Each row is a point on a landscape with many valleys, with its height.
From any point a ball rolls to the lowest of the 2 points nearest to it. It stops when none of these is lower. Distance is the straight distance between rows; heights are no part of it.
(1060) height 332: [-11 -17 -1 -8 -2 16 -15 3 -6 -18 6 12 19 18 -13 -4 -2 -18 47 11 -9 6 -21 -7 -13 7 5 -3 7 -3 18 -21 -32 4 0 1 -15 28]
(1344) height 535: [17 -11 -28 21 -3 -18 -5 -6 22 5 15 24 -36 3 -12 0 -15 -26 -3 4 9 11 -15 11 -14 -20 2 -23 -11 19 -3 -8 -16 -6 12 2 -18 0]
(718) height 382: [13 14 -5 -11 3 -23 6 6 -19 11 6 -20 -7 -12 -3 2 0 -4 -11 -18 0 -26 -18 -10 10 -15 -19 -8 1 -2 -7 -26 27 3 5 1 -1 -20]
(853) height 334: [-30 18 13 -2 -3 20 5 -2 -13 -32 -11 -5 9 -14 -6 -7 -5 6 1 11 3 -5 -12 -12 -19 22 13 6 27 -16 1 -16 7 26 -6 -18 -3 -15]
(476) height 397: [18 -13 4 15 7 -1 -13 -4 -34 10 -11 3 -5 -11 -7 7 14 29 -23 3 -11 -3 16 1 17 -12 13 2 -8 -15 -2 26 21 -15 5 -17 -26 -11]
(1065) height 387: [8 10 -24 -12 3 0 -14 9 1 -20 1 18 6 -22 -12 12 -3 15 -21 11 22 -11 2 17 -24 5 6 -17 -12 -25 -5 -8 12 1 24 -6 -38 -1]
(311) height 518: [1 16 -6 -9 -15 -13 -35 9 -9 -5 10 -5 5 7 19 -11 4 -13 -10 8 -2 -3 9 4 10 -2 10 16 7 -1 -28 1 -13 -38 -10 10 39 10]
(1221) height 690: [21 -10 -10 -1 14 8 -1 -2 20 15 -9 11 21 5 16 14 -17 4 40 16 3 -18 19 23 21 2 -10 -13 -1 -1 17 -16 6 -12 20 23 7 23]
(994) height 571: [-9 -11 12 4 -11 24 -4 -18 -9 3 -3 10 10 5 -3 -20 8 -3 7 -11 -6 27 -30 -12 -14 -6 -10 3 -4 -5 -6 27 -14 -2 -24 -7 5 -6]
(92) height 478: [4 -14 1 -9 -6 -12 -26 1 29 -6 -1 -4 -2 0 3 -5 -22 6 -21 33 28 4 -3 10 -20 7 18 -18 2 8 -5 -33 -7 4 19 21 -23 -7]
(1041) height 630: [6 -10 12 -6 3 4 -9 -19 -12 -4 20 -10 -2 -11 -20 4 0 3 11 -18 -21 13 -42 25 -13 31 -29 10 -25 -28 -11 -4 -7 -6 19 11 -3 3]
(567) height 715: [-3 -14 1 16 21 15 8 -5 36 -4 8 13 -19 -8 -5 10 -15 -16 40 1 -14 5 0 26 17 2 7 -5 2 -7 33 9 -10 1 22 23 -11 25]
(415) height 451: [-6 15 9 7 -24 10 24 -5 8 14 -8 -13 -17 -12 -11 -3 17 14 -40 -12 -8 6 -23 -20 -20 -14 8 -9 -4 -6 -37 22 -10 10 -9 -12 -16 -5]
(304) height 295: [-21 19 -1 -9 4 11 37 9 -5 -31 -4 -3 0 -18 -6 -11 8 -4 16 13 2 -16 1 7 -2 23 20 3 29 -27 11 -14 15 26 7 -9 -6 -6]
(649) height 749: [3 -11 -19 -9 -17 -19 -17 -1 26 7 32 11 -16 -4 -8 5 7 -10 -10 -4 -1 9 -27 21 -22 -6 16 9 -2 -12 -6 3 -30 -18 9 13 -16 7]
(73) height 644: [17 -11 7 -8 8 6 -21 -19 17 -5 23 -7 2 5 -22 4 -8 0 26 -19 -15 10 -29 22 -6 27 -21 25 -2 -17 8 -27 -10 -4 37 13 8 0]
(350) height 477: [15 11 1 -1 -20 -3 11 1 0 11 -2 -16 -18 -19 -11 6 21 22 -44 -20 -2 1 -15 -9 -14 -11 9 -18 -31 -8 -44 5 0 -9 10 1 -16 12]
(623) height 283: [-20 6 -9 -2 7 16 -6 -14 32 -6 13 -3 2 9 22 9 -5 -24 19 -8 8 9 4 8 15 3 -8 4 5 22 20 10 -6 -20 -8 12 36 -4]
(725) height 422: [-19 -9 -4 -16 -12 20 -35 -1 18 5 8 18 7 25 17 -5 2 -21 21 19 14 21 -1 7 10 -21 9 -17 11 16 9 0 -13 -16 9 -2 -1 -21]
(1442) height 566: [-10 -5 13 5 0 16 21 -24 -7 9 18 0 1 -9 -16 -16 12 -16 18 -7 -4 19 -18 9 2 7 -24 4 -12 -9 1 27 6 12 -9 -5 -1 -18]
(657) height 472: [2 -3 6 20 8 12 -9 -5 24 0 0 6 -3 3 6 10 -31 -3 -10 9 27 16 1 -4 8 -7 2 -23 -14 32 11 -17 -13 -10 5 16 -1 -2]
(843) height 459: [13 11 14 -24 -2 -26 1 0 -33 -1 -25 0 19 9 16 -14 9 13 -4 7 -3 -11 14 -17 6 9 5 13 19 5 -6 6 16 14 -22 -23 5 10]
(1290) height 140: [1 -2 -11 -3 4 -29 4 21 -4 19 -14 0 -17 13 8 3 -9 -8 -16 -17 12 -18 -1 -18 -10 -9 1 -11 13 24 -13 -11 -6 22 -14 0 -21 7]
(1243) height 691: [4 -16 18 18 -5 -15 7 -11 -22 12 -2 -25 -28 -7 -11 -9 7 -8 -40 -9 -19 -10 -30 -7 0 -7 -13 -14 -27 14 -22 -4 11 3 1 -13 -17 -13]
(1265) height 384: [4 -4 -6 -1 5 -14 4 -3 -12 3 -14 -18 -7 1 7 -8 20 11 -54 -3 24 -6 16 -44 -14 -20 9 -25 -5 -16 -23 25 1 3 -8 -25 -11 -7]
(1009) height 725: [-5 -8 3 10 8 -7 -5 6 33 -26 17 4 -43 4 -18 13 -2 -16 23 -6 -14 7 -14 18 2 8 28 6 1 -11 31 15 -19 13 33 14 -12 31]
(1421) height 460: [11 1 -18 -13 5 -17 -29 -5 -35 1 -9 1 17 9 9 17 2 20 -16 -1 16 0 11 -13 4 -13 -1 -15 -4 -3 12 4 7 -20 -1 -14 -3 -11]
(1283) height 582: [9 12 3 9 9 12 -6 -8 -4 -21 -7 15 17 -7 -12 13 -19 23 8 -7 4 5 -6 -3 -3 7 -2 5 -8 5 7 -28 -1 0 5 8 3 8]
(1465) height 270: [-3 0 13 5 -28 -17 11 23 3 17 -10 11 -5 1 15 -30 11 9 -5 2 4 -2 34 9 -3 3 14 12 22 -17 -31 31 -5 3 -21 -12 20 2]
(557) height 338: [-7 -3 -15 3 3 27 2 -9 9 27 3 -7 -8 14 17 12 3 -20 20 -16 11 -4 -8 -1 29 -11 -20 -8 6 19 9 4 -6 -23 -5 6 33 -30]
(1095) height 578: [-36 -6 -8 -24 -6 -16 -15 17 28 -16 28 3 -3 12 3 -9 4 -38 19 12 -1 4 19 5 4 -3 21 1 10 6 21 8 -11 -17 -6 3 17 19]
(1319) height 559: [41 -3 4 16 11 21 -6 -14 7 -11 -12 3 20 0 -18 3 -12 39 -15 -23 3 4 -5 -4 -6 10 -10 12 -24 4 -17 -25 -3 -5 9 9 15 8]
(689) height 340: [25 10 -5 -26 4 -15 7 6 -7 8 14 -11 -14 -22 -17 -13 6 -8 4 -4 -11 -16 -31 18 -4 6 -14 7 0 -23 -14 -23 31 13 22 5 -17 -18]
(579) height 329: [16 8 -6 15 11 -11 15 27 1 -5 -17 6 -2 15 14 -5 -20 -6 1 -6 21 -9 17 -12 12 0 0 -12 -2 30 6 -33 -9 -4 -10 9 28 21]
(684) height 628: [6 -8 -7 10 1 -19 -13 6 18 -22 17 7 4 -11 -10 -22 -18 -5 9 1 -7 7 14 12 -19 12 11 16 -10 -6 -4 0 -16 -13 -7 22 4 30]
(1255) height 492: [-2 12 8 -17 4 9 -5 -14 21 -16 21 -21 11 5 -5 6 15 -19 34 -4 -11 -1 -3 8 25 26 10 40 0 1 23 22 -5 6 22 21 25 3]
(48) height 355: [13 -8 -3 5 18 -3 -16 -1 -36 1 -22 13 1 7 3 -8 10 11 -1 3 -16 3 34 -21 14 -24 9 -5 3 -4 12 29 28 -13 -9 -37 -7 -17]
(1402) height 292: [-3 3 -11 -28 -1 -8 14 17 4 13 21 3 -1 -8 1 -3 12 -12 14 10 4 -24 -19 21 -8 4 -2 8 12 -19 0 -5 6 19 5 6 -29 -6]
(979) height 511: [-7 9 0 5 7 1 18 2 -8 21 3 -6 10 -3 5 -9 -8 -9 20 3 12 -9 26 -4 19 4 -16 -4 4 14 -3 8 13 7 -15 8 14 -12]
(1433) height 441: [-20 14 5 -24 2 7 15 8 -13 -15 6 -12 28 -11 3 -3 4 -3 40 37 -17 1 27 13 8 22 9 20 12 -15 8 -10 17 15 2 12 17 15]
(308) height 423: [4 1 -13 -6 -2 -23 3 4 -22 -1 -2 -1 -9 -11 2 -15 13 1 -34 -7 34 -2 -6 -13 -6 -12 -6 -25 -12 -26 -19 20 7 -15 -10 -17 0 4]
(1037) height 531: [-14 -11 15 -4 -10 9 5 -19 25 12 28 8 -22 8 -6 17 12 -13 27 10 3 14 -19 19 6 21 15 23 11 11 12 -8 -24 23 17 6 -4 -9]
(452) height 378: [3 10 3 0 8 -4 -6 18 -5 -22 -13 1 8 13 17 -11 -14 -11 11 26 8 1 28 5 17 4 5 -12 2 29 -5 -28 5 -7 -6 17 18 24]
(1467) height 307: [18 -8 -11 2 11 5 -13 1 -25 -13 -30 14 18 18 10 -21 -1 5 0 9 -9 14 18 -35 8 -21 21 -13 5 18 4 15 1 -3 -11 -20 -17 3]
(420) height 509: [25 9 4 15 5 26 7 3 6 17 -1 16 -14 -12 -21 22 9 2 5 -36 0 -13 -13 -3 13 -15 -4 -4 -18 19 -19 -9 0 9 21 0 -26 12]
(389) height 551: [-21 15 -8 -15 -9 -3 -21 14 3 -10 20 8 8 2 15 -11 10 -17 14 10 2 3 23 14 15 -5 15 12 15 -8 0 10 1 -27 -3 1 24 3]
(224) height 425: [12 12 6 -13 7 -16 -24 3 -26 -10 -18 -9 23 12 16 -9 -11 4 -8 17 3 -3 20 -17 10 9 2 4 2 26 -8 -16 17 4 -7 0 1 -2]
(677) height 651: [22 -3 -3 9 5 -11 -3 8 -2 -4 4 20 10 -15 -12 -2 -10 23 8 4 4 -3 18 32 -5 21 2 11 -12 -20 -9 0 -1 -1 8 16 -15 22]
(1353) height 410: [8 10 1 -12 12 -4 14 8 -31 -1 -8 6 19 -5 -8 -1 4 20 35 32 -14 -11 28 21 -1 12 0 17 -1 -14 11 4 22 8 -11 -1 8 13]
(1423) height 506: [36 6 -17 -6 -8 -12 -6 0 11 7 -3 -4 -3 1 -16 -4 2 18 -33 -16 14 11 -12 -16 -21 -20 -2 -28 -29 0 -37 -5 -10 -8 13 5 -18 5]
(525) height 503: [-2 -15 -4 -4 -3 2 -2 -23 -2 22 15 -1 24 5 -5 14 1 1 -9 -16 26 5 -14 17 -4 7 -35 -19 -29 5 -8 15 -14 -6 4 4 -15 -8]
(340) height 482: [1 -4 6 25 8 31 1 -13 -18 8 1 0 -5 -14 -12 32 15 20 -9 -34 -24 -16 -7 -5 8 -20 -17 -4 -27 1 -9 8 9 -4 6 -6 -11 7]
(1401) height 533: [-21 17 1 6 -5 9 5 -2 0 5 1 9 -16 -13 13 34 -2 25 -10 -19 -12 -8 -11 12 13 -19 -2 7 19 -6 20 -11 10 -30 -6 0 24 -6]
(90) height 549: [-10 1 -14 -5 6 1 28 -28 17 4 29 -13 8 -3 -9 10 6 -22 15 -16 1 16 -4 20 -5 7 -27 4 -17 2 22 45 -1 12 7 8 4 -17]
(1230) height 534: [21 2 -12 -2 15 11 21 -10 -3 15 12 -8 24 -21 -9 -1 -13 -13 29 8 4 2 7 6 20 -5 -14 -1 -11 -5 9 14 12 -2 15 13 2 -13]
(956) height 692: [-8 14 2 19 -7 -25 10 4 -23 10 4 -14 -19 -22 -9 20 1 22 -36 -13 4 -21 24 8 -6 -2 -13 -3 -10 -13 -17 1 14 -8 -8 -13 14 3]
(548) height 294: [-23 -4 7 -5 -2 14 9 8 -1 -17 -5 8 -6 13 -5 9 -8 -9 32 -5 -16 6 -36 -7 -15 -1 9 1 24 8 16 -31 -22 20 -10 4 -8 24]
(115) height 587: [12 -20 13 -6 2 30 1 -8 -9 24 -2 14 17 3 11 -4 22 17 16 -10 0 4 -18 11 18 5 -29 12 -16 -24 -1 37 4 -8 -8 -3 -2 -3]
(1415) height 552: [10 -9 18 1 4 34 -15 -15 -24 -3 -24 13 26 14 2 -15 6 16 15 -3 -4 19 -7 -24 10 8 0 9 -4 4 -11 23 -5 7 -13 -7 0 3]
(108) height 736: [9 -14 -13 -1 -7 -20 -19 -8 35 -11 30 17 -42 1 -17 14 4 -19 7 2 -13 10 -26 19 -11 0 19 10 0 -9 17 -11 -18 2 37 2 -14 14]
(301) height 438: [15 -7 -18 -2 -6 -19 -23 -4 22 -9 14 7 8 -5 -9 -7 -19 -4 -11 6 26 8 0 28 -14 1 -1 -18 -9 -16 1 -16 -2 -16 34 9 -28 -5]
(162) height 532: [3 -11 15 9 4 31 2 5 -14 -4 0 15 14 3 -9 -24 7 -2 42 6 -4 14 5 7 13 22 7 9 -2 -15 -6 22 -14 10 -2 -3 -7 6]
(851) height 536: [29 0 -25 6 -4 -7 -7 7 32 -3 0 11 -18 4 -25 -13 -22 -4 -13 -6 2 17 -13 -1 -32 -20 3 -26 -16 15 -23 -25 -12 0 21 4 -23 9]
(587) height 419: [-15 14 -18 -21 -3 -22 -4 11 -19 11 -1 -8 -11 -10 18 11 2 3 -15 -7 -11 -33 -15 -8 -9 -15 -13 -4 31 -17 7 -3 28 2 -8 -10 -8 -16]
(641) height 508: [13 -2 33 6 0 -13 17 -18 -22 7 -21 -14 0 7 14 6 26 18 -35 -24 -9 -1 3 -41 14 -26 -11 10 4 -2 -8 18 3 -7 -9 -44 19 9]
(1339) height 81: [-7 30 5 3 -23 -4 26 -18 18 -22 8 -13 -4 -12 -10 -14 2 -6 -20 -13 1 20 -22 -8 -22 9 16 15 11 -5 -12 10 -27 9 -15 -10 11 1]
(959) height 462: [13 16 1 -6 -1 -10 17 -3 -20 -5 10 3 9 -16 -2 -25 14 -3 -3 -2 28 1 5 -1 19 -4 -5 -9 -6 -19 -5 20 17 -8 -11 -18 8 -8]
(1234) height 461: [-16 -6 -3 2 -5 21 -14 7 23 10 -8 15 -9 26 22 4 -17 -10 -1 3 25 26 1 -10 4 -24 10 -26 7 31 10 -2 -25 -13 -5 6 13 -14]
(1160) height 363: [-29 -23 4 -17 0 25 -4 14 9 -16 8 0 8 9 -4 -2 4 -26 53 28 -24 11 4 5 7 -5 5 -13 11 -13 33 -12 -7 -1 4 8 -6 26]
(391) height 679: [-2 15 15 24 19 -4 -19 24 -5 9 -19 -13 -17 1 27 25 -28 4 -27 8 -4 -4 17 -23 12 -3 -17 -5 0 17 24 -26 11 -11 -7 2 41 6]
(880) height 596: [-24 -6 8 -19 -2 6 4 -7 -22 2 5 -13 13 -16 2 -5 17 8 -23 10 6 -5 -13 3 -14 11 -24 -9 -9 -31 -5 21 28 14 -8 -14 -23 -26]
(960) height 162: [-16 31 4 7 -6 -6 15 -19 16 -37 13 -9 -10 -7 -12 4 -3 -13 -1 -33 -8 13 -21 3 -7 14 2 27 10 2 19 15 -9 13 0 2 15 7]
(1075) height 510: [2 -6 -2 -4 10 -19 -17 12 17 -5 -12 -13 -7 4 8 12 -25 14 -45 11 11 -3 -2 -21 -26 -3 6 -14 5 17 -5 -36 7 13 8 14 -23 -9]
(197) height 247: [-22 8 3 -5 -11 -1 20 19 9 -29 -17 0 -10 5 7 -4 -7 -7 -7 9 -10 -6 -28 -12 -27 -6 19 -4 30 9 8 -36 -11 22 -18 3 -7 24]
(537) height 593: [-3 -5 8 25 -2 -13 5 2 20 -3 16 -4 -32 -18 -8 -17 -11 -18 -4 17 6 3 9 24 3 14 24 12 5 10 -7 -1 -1 2 0 17 -11 -2]
(402) height 498: [-14 8 -14 0 -1 -14 -14 2 -31 -2 -2 -10 -8 -6 7 34 -2 28 -26 -8 -1 -12 1 4 6 -21 -4 -15 -7 -9 17 -17 12 -37 7 -9 18 -14]
(866) height 487: [5 4 15 -2 -4 -20 -2 -4 -30 20 -19 -15 -6 4 21 1 8 8 -24 -14 -16 -10 20 -19 19 -6 -8 11 25 2 -3 17 12 -6 -14 -34 11 -12]
(373) height 437: [-7 -2 3 4 1 12 8 -15 15 -13 6 8 4 13 -2 -7 -9 -25 23 14 17 19 -5 5 7 3 6 -9 1 37 19 -16 -14 10 -1 3 -2 -3]
(459) height 485: [13 13 -5 4 -13 -7 -18 -2 -11 7 -11 -22 1 11 21 -21 -4 -1 -25 11 -1 7 12 -13 1 7 -4 3 -10 3 -37 17 -22 -29 -23 16 39 10]
(1050) height 139: [-16 21 -8 -15 -1 -17 14 -23 9 -30 26 -19 -9 -2 -15 -2 9 -28 17 -2 -4 8 -24 1 -11 13 2 20 6 -3 30 10 3 30 9 -4 7 -12]
(935) height 424: [-6 5 -2 3 -16 -10 6 -2 -10 12 -12 -22 -10 5 11 3 4 6 -48 -20 -20 0 -23 -30 -13 -25 -1 -11 8 3 -15 16 -12 -7 -16 -17 -6 -10]
(323) height 623: [-11 -5 9 23 -3 21 -7 -9 -3 9 -10 -5 11 4 10 15 -12 17 -18 -6 -4 3 6 -12 1 1 -9 8 -4 25 -5 8 -2 -8 -19 8 7 -9]
(303) height 370: [13 1 8 6 23 5 14 -5 -18 11 -29 14 10 13 -15 17 7 25 24 3 -15 -25 30 3 0 -3 -1 14 -2 12 17 14 21 7 -19 -16 12 8]
(133) height 680: [-8 -25 15 29 -13 7 2 -20 -24 19 -2 -13 -23 -3 -7 -16 7 -5 -23 7 -24 7 -26 4 3 -3 -3 -5 -13 12 -13 22 -2 -3 -12 -6 -14 -24]
(980) height 225: [1 7 -6 -18 -10 -32 21 21 -1 4 4 9 -6 1 2 -10 7 -9 5 -13 8 -25 -12 11 -13 2 4 2 19 4 -15 -16 -4 20 -17 4 -11 21]
(1239) height 555: [-11 2 -13 -18 4 13 1 2 -8 0 14 -2 33 -10 1 -13 -4 -6 27 30 6 11 16 9 1 2 -10 -6 -5 -17 11 17 16 10 1 -2 -11 -22]
(779) height 416: [12 5 -10 -21 -9 -10 -24 -5 -17 -7 -13 -8 23 0 12 -6 9 26 -35 19 26 0 0 -14 -8 3 23 -6 6 -5 -13 1 0 -9 1 -5 -13 -17]
(1119) height 372: [-25 1 5 -4 8 21 7 2 -11 -13 -14 2 14 -2 -9 5 1 9 0 4 2 -8 3 -22 -10 -4 3 -12 11 4 9 -13 20 39 -2 -16 -30 -19]
(1100) height 427: [8 -17 11 6 15 15 0 -6 -22 29 -3 -3 11 -7 -5 14 13 23 -3 -1 -10 -1 17 0 20 -8 -13 -1 -12 -14 3 27 23 13 12 -8 -38 -23]
(204) height 537: [33 6 5 3 3 7 9 -19 1 -6 -8 3 18 -2 -14 1 8 28 -24 -25 15 12 -15 -25 -12 -9 -14 -9 -37 -2 -26 -4 -9 -5 -3 4 11 23]
(223) height 693: [19 4 14 19 15 -18 -14 30 -2 3 -14 -14 -17 3 9 3 -27 24 -42 -7 -15 -2 9 -15 3 -10 -9 10 7 15 6 -39 24 -7 9 2 18 -2]
(210) height 303: [-19 2 -3 -28 -20 -13 9 18 11 7 11 8 10 17 17 -7 11 -10 10 -3 28 -3 3 12 -2 4 17 7 26 9 -3 -11 -17 7 -11 2 6 -1]
(929) height 177: [-28 23 -10 2 -15 -2 21 10 20 -25 -1 8 -12 -13 3 -12 -6 -10 -17 -5 4 -5 -11 -6 -25 -12 17 -1 30 -5 -2 -5 -7 10 -15 -17 1 1]
(801) height 339: [7 11 -13 -24 0 3 -3 16 7 -8 24 8 -7 -18 -4 14 3 1 3 5 5 -5 -18 32 -12 18 2 10 -5 -40 -3 -2 -2 6 28 -1 -42 0]
(1425) height 491: [10 7 6 -13 14 -2 30 5 -20 -9 -2 12 8 -15 -9 -28 15 1 12 13 20 -3 -7 -4 5 5 -13 -2 -11 -34 -6 19 26 24 -7 -17 -18 12]
(61) height 455: [17 -11 -1 26 22 27 -5 -11 -6 18 -9 7 7 -13 -13 23 -11 20 19 -6 -18 -17 3 2 18 -6 -20 3 -12 -2 7 7 16 3 11 13 -21 2]
(1163) height 604: [-10 -10 -5 -16 -10 -23 -24 10 33 -31 21 -3 3 5 -22 -15 -3 -23 4 14 -11 8 13 -7 -5 14 35 19 -8 5 15 3 -23 -17 6 13 13 35]
(469) height 648: [5 22 -2 20 0 1 0 7 -18 -3 -20 2 3 14 6 10 -4 16 -19 1 12 -3 30 -28 1 -21 7 -1 3 15 6 1 -6 -14 -20 -28 39 -1]
(344) height 275: [19 0 2 30 9 2 18 15 12 7 -18 6 -2 12 5 -8 -19 -6 -2 -8 -8 -11 -9 -18 -6 -3 -1 5 -2 40 -6 -15 -14 8 -24 15 12 20]
(1138) height 456: [2 4 -3 -6 -20 -24 -13 -6 -14 9 -11 -25 -1 4 22 -20 -1 10 -32 7 -16 6 -10 -26 -16 -11 -5 -1 7 -9 -18 24 -14 -22 -29 2 14 8]
(1204) height 296: [0 3 -14 16 6 -12 -4 14 -4 16 -20 -16 -18 12 22 13 -5 10 -46 -2 -10 9 33 -47 -2 -22 19 -6 18 2 3 8 -13 -9 -9 -22 -1 -16]
(1258) height 405: [-20 -3 7 -2 -4 26 20 3 3 -6 -10 10 15 9 -5 -11 3 -8 33 5 8 13 2 -6 8 -7 3 -16 9 13 16 -13 7 25 1 -5 -13 -25]
(178) height 614: [-13 2 15 -13 -3 0 -5 -12 -26 -5 8 -15 7 -23 -16 10 2 15 -14 -6 -5 6 -31 9 -21 32 -23 1 -21 -28 -20 -2 12 14 3 1 -21 0]
(448) height 540: [-5 10 -6 5 2 -21 -5 19 2 -8 -3 -16 -25 -12 5 0 -19 -2 -44 6 30 -23 5 -8 -9 2 3 -14 10 -1 -6 -32 13 -3 4 3 3 -19]
(648) height 665: [7 13 -3 35 20 -9 -17 15 -20 4 -26 -20 -16 14 8 34 -6 6 -36 2 1 -7 38 -32 -9 -15 -6 8 -12 8 25 -13 -14 -11 -7 -20 44 8]
(704) height 250: [-10 7 2 -10 2 1 26 4 6 -36 3 -12 -18 -7 -4 -24 12 -34 21 21 -4 -16 -12 5 6 14 29 3 28 -9 24 -25 6 12 8 1 -1 1]
(59) height 266: [-22 -16 5 -19 -17 7 6 39 10 -2 1 9 3 26 16 -10 29 -19 28 20 -7 1 39 22 25 -7 16 -7 19 -2 -5 -7 5 -7 2 12 8 13]
(552) height 325: [25 -10 3 23 22 5 13 0 -11 -2 -35 16 8 8 0 5 -7 20 7 -15 -20 -22 7 -18 -3 1 -2 12 -2 23 -3 -2 2 15 -27 0 3 33]
(821) height 321: [-27 -15 13 -25 -10 21 -5 22 7 -16 4 5 14 32 -10 -6 27 -37 32 27 -23 5 15 6 25 -7 11 -1 11 6 -4 -16 -7 -5 0 8 7 24]
(1335) height 197: [-7 4 -12 -20 6 -3 26 -4 11 -15 19 -11 -1 0 -8 -8 6 -34 44 13 -9 5 -12 3 7 -2 15 9 14 -3 33 -1 -1 18 13 6 2 -1]
(720) height 530: [6 -5 -6 0 1 -5 17 -39 15 6 26 -4 -5 -5 -21 17 7 -18 -2 -23 2 12 -19 29 -6 21 -33 -4 -35 14 -2 18 -5 7 17 6 -8 -4]
(316) height 627: [5 3 6 3 -6 -4 8 5 -12 17 -18 20 8 13 1 5 13 29 -11 -14 16 0 26 -11 -3 -13 8 3 0 2 -7 21 0 4 -17 -22 13 -6]
(1142) height 364: [-7 7 5 -18 -18 -5 -15 3 1 -11 5 -2 18 -2 7 -11 2 7 -7 17 15 1 -8 3 -10 15 26 16 14 0 -11 -15 -12 3 -7 10 -4 1]
(1292) height 507: [9 -6 -18 25 4 7 7 -11 22 13 11 10 -17 0 -14 19 -12 -15 -10 -25 19 7 -6 2 -5 -14 -11 -22 -21 28 -9 4 -20 -13 5 6 -7 2]
(398) height 606: [0 -19 21 -8 -14 0 0 -1 -13 26 -21 17 7 13 19 -8 28 23 -10 -21 -1 13 2 -8 7 -7 -16 8 -3 -16 -12 41 11 -9 -12 -15 12 -13]
(177) height 210: [18 -8 -6 22 5 -22 5 16 -1 12 -9 3 -33 14 0 -15 -15 -23 -10 9 -1 -13 -15 -14 -6 -14 3 -10 6 39 -6 -22 -3 16 -11 0 -13 -4]
(1322) height 475: [21 -8 -13 10 -2 -4 -16 -17 2 20 9 8 23 3 -12 4 -20 -5 -2 -7 18 0 -2 20 -3 -3 -32 -26 -29 -11 1 2 -1 -17 26 4 -28 -2]
(894) height 663: [-10 -25 0 23 -2 1 -9 -21 -10 14 16 -10 -16 -11 -6 -1 -10 -11 -1 3 -25 3 -22 27 1 5 -23 -5 -23 11 1 2 -1 -21 -2 17 -2 -13]
(957) height 607: [15 -15 7 -9 3 2 -4 -14 -9 26 -1 -5 14 -5 20 8 19 20 3 -12 -4 -22 -15 22 17 26 -28 19 -13 -12 -13 19 12 -17 -16 13 20 8]
(715) height 605: [-4 11 17 17 4 11 -7 -11 -22 -11 -6 -15 15 -5 -1 26 -6 24 -29 -12 -11 -1 -8 -25 0 -10 -7 7 -10 16 9 -22 8 3 -3 -7 -1 -8]
(1377) height 550: [-29 -18 22 -20 -15 26 -5 1 32 26 20 9 -5 10 3 9 15 -17 43 16 -15 17 -7 18 10 3 5 17 11 -1 15 -3 -7 15 17 9 4 -28]
(1020) height 703: [3 -9 -6 10 23 36 24 -10 36 5 -8 8 9 -9 7 20 -11 4 41 5 -2 -5 18 19 30 7 1 -5 2 3 22 5 9 1 9 18 10 14]
(441) height 383: [5 -6 -8 -9 -5 28 -15 -14 13 28 10 6 9 13 11 5 4 -22 33 15 6 7 -8 16 32 -18 -6 -9 6 8 13 8 -4 -21 24 8 0 -26]
(667) height 336: [-8 8 -5 -3 -24 -11 23 12 16 -10 6 13 7 -2 1 -32 11 4 4 -4 -3 9 13 -2 -21 -1 29 13 16 -20 -12 25 -27 -1 -26 -4 14 26]
(147) height 252: [18 -7 -7 16 20 -5 -11 8 -10 16 -23 -4 -5 18 24 0 -14 -6 -23 -4 -17 11 20 -43 13 -14 12 2 10 29 0 8 -11 -13 -13 -9 -8 -4]
(1291) height 658: [14 -17 7 -9 9 18 -23 -26 38 5 13 -2 3 11 -4 11 -9 -23 48 12 -18 -4 -21 11 12 20 -9 15 -3 4 23 -28 -10 -4 27 17 17 13]
(1014) height 181: [-10 -13 7 2 -25 1 18 35 14 6 -8 29 1 12 15 -13 22 8 23 0 -3 1 43 31 9 7 25 14 15 -8 -8 9 -6 -3 -7 2 11 3]
(139) height 577: [-17 -11 -6 -5 2 9 -17 -8 -12 -4 6 4 24 -10 -8 -5 -6 4 -5 17 13 11 -2 5 -21 8 -20 -13 -14 -16 -1 20 9 16 -9 -4 -38 -12]
(729) height 483: [-28 8 -1 -7 -12 -6 12 24 -3 13 -18 4 5 10 20 -7 -3 -4 28 4 -7 -3 40 -7 5 -9 -11 -9 19 -1 6 1 23 15 -10 -8 28 -26]
(1164) height 674: [26 -15 3 -2 9 7 -18 -8 35 7 -2 4 13 13 9 -4 -17 -9 29 3 6 -14 1 20 14 15 -12 5 -5 19 1 -33 0 -9 16 25 12 12]
(498) height 513: [-2 -2 17 11 6 25 25 15 -24 -3 -13 15 1 -6 -17 -13 10 15 25 -2 -3 6 5 -1 2 16 7 0 2 -28 -10 17 8 35 0 -20 -20 -6]
(1321) height 341: [15 6 -8 8 11 -26 -5 0 -11 -4 -18 -16 -13 -7 4 13 1 22 -55 9 -4 -19 25 -31 -20 -12 22 -4 7 -6 -12 0 9 -1 -3 -19 -14 -6]
(425) height 672: [20 7 -8 11 8 -19 5 8 -1 8 6 11 -6 -15 -11 16 -7 22 -11 -22 18 -14 23 15 1 1 -11 -2 -15 -2 -13 -11 12 -8 8 8 4 6]
(339) height 512: [-4 -3 18 10 3 7 -4 -26 20 -12 23 -17 -12 5 -15 15 5 -10 22 -3 0 13 -11 16 9 43 10 34 -4 7 16 16 -18 16 25 20 7 -3]
(746) height 467: [-20 24 13 -30 4 25 0 -6 8 -20 12 -4 26 1 6 6 12 -5 39 12 -11 11 8 8 24 18 14 28 14 -7 10 -8 1 1 14 11 29 4]
(168) height 645: [-14 -15 -3 25 -1 2 -3 -13 -9 4 1 -9 2 -14 2 6 -15 13 -21 -18 -21 -5 -13 10 -12 7 -23 -4 -24 6 -10 9 -4 -25 -21 15 14 7]
(58) height 454: [-38 11 -12 -7 -9 -17 0 20 -9 14 -12 0 -15 -1 16 13 -7 10 0 0 -5 -15 26 -6 -9 -18 -15 -7 33 -18 17 1 23 7 -14 -22 20 -24]
(1249) height 568: [1 0 -6 12 8 -18 4 5 17 -19 8 -7 -25 -25 -10 -22 -13 -11 -31 12 20 -16 8 15 -18 19 10 -6 1 -3 -15 -17 18 2 6 11 -12 -14]

For each start below, name the point where the ball stops.
(994): (147)
(133): (935)
(1037): (344)
(373): (1050)
(425): (935)
(420): (147)
